Points, in no order, along strands that fork, close into loops and pass close to each other.
Two points are linked if the straight distance between their rows is under 50.1. Some points are linked to none.
<79>: [  0   6  18  -2  -2 -16 -17  10   7 -37   0  -2  -5  -2   9  10   9  18
   1 -20  12]
<273>: [ 13  36 -17 -11  21  15   4  -9   2  25  -3 -20  -4   3  -5  -9 -19 -12
  23   9 -15]
<311>: [  0  26  12 -21  25  21  -2  -6  35   3  -5   1 -53 -21  12 -20  -2  -5
  16 -13   4]
<305>: [ 22  16   1  -3   1   2   7 -26   1  27   2 -22  -5 -16 -24 -28  -4 -14
  10   5 -23]
<573>: [-14 -16  -5   3 -11 -12   6  10  -4  -9  13  21  19  15 -25   7  -8   0
   3  -5   2]
<202>: [ -6 -12  14   3 -14  14   3 -14 -12  24  -6 -27  -4  -8  -2 -33  18  -9
   0   6 -16]
<747>: [ 17 -11  16  -1 -10 -16  -4  33 -13 -13  14  17   0 -19   1 -18  -2 -12
   5   4  17]
<150>: [  8  -5  13   5  -9 -25 -15 -13   7 -30   4  -1   8  -6 -15  19   6  20
  -8 -14   2]
<793>: [  1  21   2 -12   7  10  -1   4   7   6   6   0 -19 -14  -7 -22  -2  -9
  16  -1  -2]
<163>: [  6 -21 -19  18   9  -9  -9  29 -24   4  -3  34  38   4  38  26  -3  -3
   0   3  20]
<661>: [ -5   0 -21   7  -2   3  12   1 -20  20   3  -1  25  16  -8  -3  -9  -8
   8  15  -8]
<683>: [ 10 -25  11  14 -18  -9  -7  -7 -25  16  11  -7  16  -7   4  -7  12  -5
 -12  16   2]
<222>: [ 12   0  -2   3  -9  10  13 -44   8  23 -13 -42   0   8 -12   5  11   1
  -3   0 -42]
<201>: [  8   9  23  -8   1 -12 -10  28   6 -40  -2  14 -17 -12   8  -3   2  15
   9 -14  21]
<600>: [  7 -10  12   7 -12  12   4 -35  -3  24 -12 -36  -2   1  -8 -17  24   0
  -2   9 -27]
<689>: [-25   1  -6 -16  12   8   1  16  20 -24   1  12  -8  17 -13  19  -8   9
  15 -13   2]
<687>: [ 13 -18  -9  19  16  -7 -15  14 -23  10   2  21  33   1  43  24  -2  -8
 -13  18  27]
<409>: [ 22   2  -4   5   1  -2  -6 -26 -15  26   5 -22  21   2  -3 -13   4  -7
   3  29  -9]
<259>: [ 15   5  15  -1  17  -6 -15  34  -3 -10  -3  14  11 -14  37   4   3 -11
 -11  26  32]
<290>: [-12 -13  -3   0 -10 -17  10  21 -15 -18   4  19  16   1 -35  -6 -22  -1
  -3 -15  -7]
<484>: [-11 -14  17   3 -23  11   7   6 -15  17  -3 -11  -8 -11   0 -35  15 -14
  -2  -1  -9]
<885>: [  2  -6  -5  10   7   2  -9 -22  -8   9   4  -1  16  12  23  14  12   8
 -10  20  18]
<437>: [  4 -11 -20  16 -10 -20   1  24 -36   3  -3  17  40  -1   5   1 -16  -8
  -7  -3  -7]
<727>: [ 32  -2  28   0   1 -10 -12  20  -7  -3  14   9  -8 -28  18 -24   6 -15
   0  18  27]
<434>: [ 12  34  -4 -13  24  16  -1  -9  15  23  -1  -6 -11 -13   1 -21 -10 -16
  12  10   1]
<130>: [ -1   1  13  -2 -20  -1  16  26 -12  -5   0  15 -27 -24  -1 -39  -5  -9
   1 -24   0]
<321>: [  1 -14  -6  19 -19 -15  -4 -36 -13  -3  -4 -14   9  11 -11  15   2  17
 -19 -13 -10]
<854>: [-11  -7  -1   3  -2  -9  -5  34 -13 -31 -15  22  11   8  14  13   0  18
   5 -24  10]
<158>: [-17  -1   4   0 -21  -8   2   5 -19 -14 -11 -12  -6  -4   2  -7  -3   9
 -13 -26 -10]
<563>: [  6  -6  -2   8  -6 -19  -2  33 -23 -10   6  24  22  -8  10   1  -3  -8
   1   3   8]
<560>: [ 15 -35 -12  27 -15 -23  -6 -20 -43   8   0  -5  30   3   5   7 -10   3
 -21  -1  -3]
<554>: [ 20  12  -1   1  12   0  -8 -20   3  25   7 -12  19  -1  -1  -4   5  -8
   0  36   5]
<475>: [-10 -17   3   2   0  -3   1   6  13 -15  17  24  10  21 -16  13   5   6
   4   8  19]
<365>: [  0 -27   0  21 -10 -16 -10   2 -25 -12   6  13  18   4  19  21   7   7
 -11 -11  13]
<450>: [-16 -23  -3   7   7   5   4   9   9  -7  13  31  11  29   1  20   6   4
   2  11  30]
<480>: [-19   5 -18  -5  -3  12   8  -9   8  12   4 -18 -10  18 -17  11  -4  -4
  10  -6 -21]
<814>: [ 10  27   7 -17  29  17   2 -17  46  17  -7  -4 -48 -25   6 -14  -3 -14
  14  -5  -5]
<33>: [  4  24 -20  -7   5   4   7  -6 -10  22  -1 -18  15  14  -8  -6 -22 -10
  17   6 -17]
<258>: [-16 -28 -12  15   5   4   6  13  -7  -2   7  35  15  23  18  23   9   3
  -4   3  32]
<723>: [-13 -15 -12   9 -14  -3  10  -3 -12   8  14   6  20  16 -22  -1  -5  -9
   1   7  -4]
<552>: [ -6  12  10  -9  17  18  -6 -19  35   6 -10 -13 -10   5  15  18  18   0
 -15  26   8]
<331>: [ -3  19  14 -23  22  18   4  31  28 -19  -6  20 -23   5   7  -2 -11  -7
  -6  28  25]
<135>: [  1  20  -5  -2   3  -3 -12 -18   3  -7  -8 -20   2   0   1  17   1  16
   2 -12  -9]
<220>: [  1 -14  -9  15  -1  -7 -11 -16 -18  -1   1   6  19  13  17  18  12  14
  -6   0  12]
<346>: [-31  -7  -8   7 -20   4  12  -6 -16   1 -12 -14   1  13  -1   1  -3  10
  -9 -24 -15]
<94>: [ -4   4   1  -5 -16 -12  11 -11   1  -4   1 -14  -7  -7 -40  -9 -14   0
 -10 -21 -21]
<576>: [-22  -6  -6 -16   6   8   6  37   8 -23   2  25  -2  18 -15   9 -14   8
  17  -9   0]
<887>: [-24   2  -5  -9  10   5  -2  -8  30 -19  -3   5  -6  26  -8  33   5  17
   9 -13   6]
<267>: [ -1 -46   0  26 -20 -13  -1   8 -32   3   6  14  17   0  27  13  11  -2
 -23  -8  11]
<797>: [  3 -10  -2   8  14   6 -10 -19  -7  21   9  -3  19  12  15   4  11  -5
 -11  40  19]
<153>: [ -6  25   1 -18  11  20   3   9  11   6  -4   6 -42 -17  12 -30 -10  -8
  18 -16  -1]
<487>: [  3   8   2 -20  -3   2   9  45   0 -31  -3  34 -22 -12  -7 -20 -20   3
  18 -19   0]
<743>: [ -9  24  15 -25  28  22   2  14  38  -9  -8   7 -30   1   6   7  -3 -10
 -13  29  23]
<166>: [  2 -43   0  27 -27 -14   5 -10 -41  15   2  -5  20   0   9  -2   4  -4
 -26   1  -3]
<513>: [ 23   9  24  -5  13  -5  -8  31   0  -6   0  17  -7 -22  26 -11   1 -14
  -9  30  36]
<904>: [ -7   7  11  -3 -12  -8  -8   7  -8 -21  -4  -6 -11 -13  -4  -8  -2  11
  -2 -27  -4]
<706>: [ 11  -3   4   7  19  -7 -19  17 -12  -2   0  12  22  -3  37  16  -1  -4
 -15  28  28]
<436>: [  7  11   5 -12  -9   0  16  32  -7 -19  -2  29 -31 -20  -6 -33 -14  -2
  13 -27  -2]
<477>: [-10 -11  19   4 -27   3  11  24 -16   0  -2   0 -20 -22   2 -34  13 -11
  -4  -7  -2]
<497>: [ -2 -19 -29  18  -3 -14   0  26 -31   2  -9  37  39   9  15  22  -9   3
  -1 -10   7]
<803>: [ 10  15  13 -19  16  -6  -7   7  40 -26  11  10 -12  -1 -21  10   1   5
  11   6  10]
<783>: [-19  -8 -10 -14   5  15  11  43   6 -10   3  27  -1  14   6  -1  -5  -2
  10  10  10]
<915>: [ 14  29  -4  -9  18  14   5 -26  30  24  -5 -19 -41 -27  -4 -21  -6 -14
  23 -16 -23]
<873>: [ -5  -9   6  12 -24  -4  -3  24 -37   4 -21  -8   3 -27  31 -17  12   0
 -14 -18  -7]
<864>: [ -1  17  -6  -8  -9  -7  12   1  -5  -5   1  -1 -12 -16 -40 -21 -32  -7
   0 -27 -18]
<866>: [  1  -2  -4   6 -18 -14   8 -27  -1   3   1 -20   6   1 -30  -1  -7   6
 -19 -17 -23]
<119>: [  2  10  -1  -1  -3  -9  -9 -22  17 -13   3 -11  -2   0 -13  18  13  15
  -2 -13 -10]
<808>: [ -3  -8  -6   9 -17  -3  16 -37   9  16  -6 -32  -1  14 -27  10   1   0
 -10  -7 -35]
<843>: [-21  18  -2 -12  16  24  -4   2  12  14 -13 -24 -24   1  18  -5   4  -1
  11  -4  -5]
<27>: [ 10  25  -2  -7   7   6   5 -25  17  17  -9 -25 -37 -24 -15 -16 -11 -12
  18 -31 -32]
<903>: [ -8   9 -12 -12  -3 -12   5  20 -14 -14   1  12   8  -8 -32 -13 -30  -4
   8 -17 -15]
<524>: [ 14  15  20 -18   9  -8  -8  25  20 -39   5  17 -23  -8 -10  -6  -4  10
  17  -7  17]
<734>: [ 10 -19  -4  22 -17  -8   2 -51 -10  10  -6 -21  11  11  -1  14  11  18
 -18  -2 -15]
<128>: [ 20  -1 -11   6   4   2   6 -45  23  15   6 -15  18  12 -14  21  17   9
  -4  20 -12]
<121>: [ -9   8   1 -17  11  16   6  42   8 -14   7  22  -8   4   9  -9  -5  -6
   9  21  20]
<559>: [  0  10  11  -4   8  14 -13 -24  15  11  -9 -27  -3   1  21   2  24   8
  -6  13   0]
<319>: [ 22 -12 -10  12  -8  -4   2 -50  10  11   4 -17  16   9  -2  24  20  21
  -9  15 -14]
<592>: [-17   3 -13   8  10  12   0 -20  14   0  -1   0   8  31   5  32   7  18
   2  -5   8]
<870>: [ 20 -16  -3  15 -10  -9  -7 -29 -28  26   3 -20  21   2  -1  -9   7  -2
  -4  23 -10]
<393>: [-28  -8 -17   4 -10   7  15 -11  -1   3  -4 -13  -2  23 -19  12 -11   6
  -1 -21 -20]
<164>: [ -1  13  -1 -17  14   1   1  -1  42  -9  16   3  -7   2 -26  14  -1  -2
   8   7  -4]
<491>: [ -3  12   6  -2   2   7 -16 -17  -1   0 -12 -26  -3  -2  28   3  18  14
  -3  -1  -2]
<21>: [ -2  13  -9 -13  15  11   4  -9  32  13   9 -17 -11   5 -19   7   3  -8
  13  10 -15]
<438>: [-16  16   8 -18  21  20   0  -3  47  -1  -4  -5 -25   7   6  18   6  -3
  -8  18   7]

A piece is all that can be reached along the links. How many separate loops has the piece of each point below (a circle has one, a figure eight two, a Y none), and how many tips (points with one link)?
<222> | loops 0, tips 4
<393> | loops 1, tips 1
<747> | loops 1, tips 0
<554> | loops 1, tips 1

A tip is a point with one link. Name the tips that can be reached along the links from each point below, in the order of the rows.
<689> | <592>
<166> | <560>
<475> | <258>, <487>, <27>, <128>

How many points has the smallest loop of links through each point below? Write none if it is on no loop.
<870> | 10
<727> | 10
<524> | 11
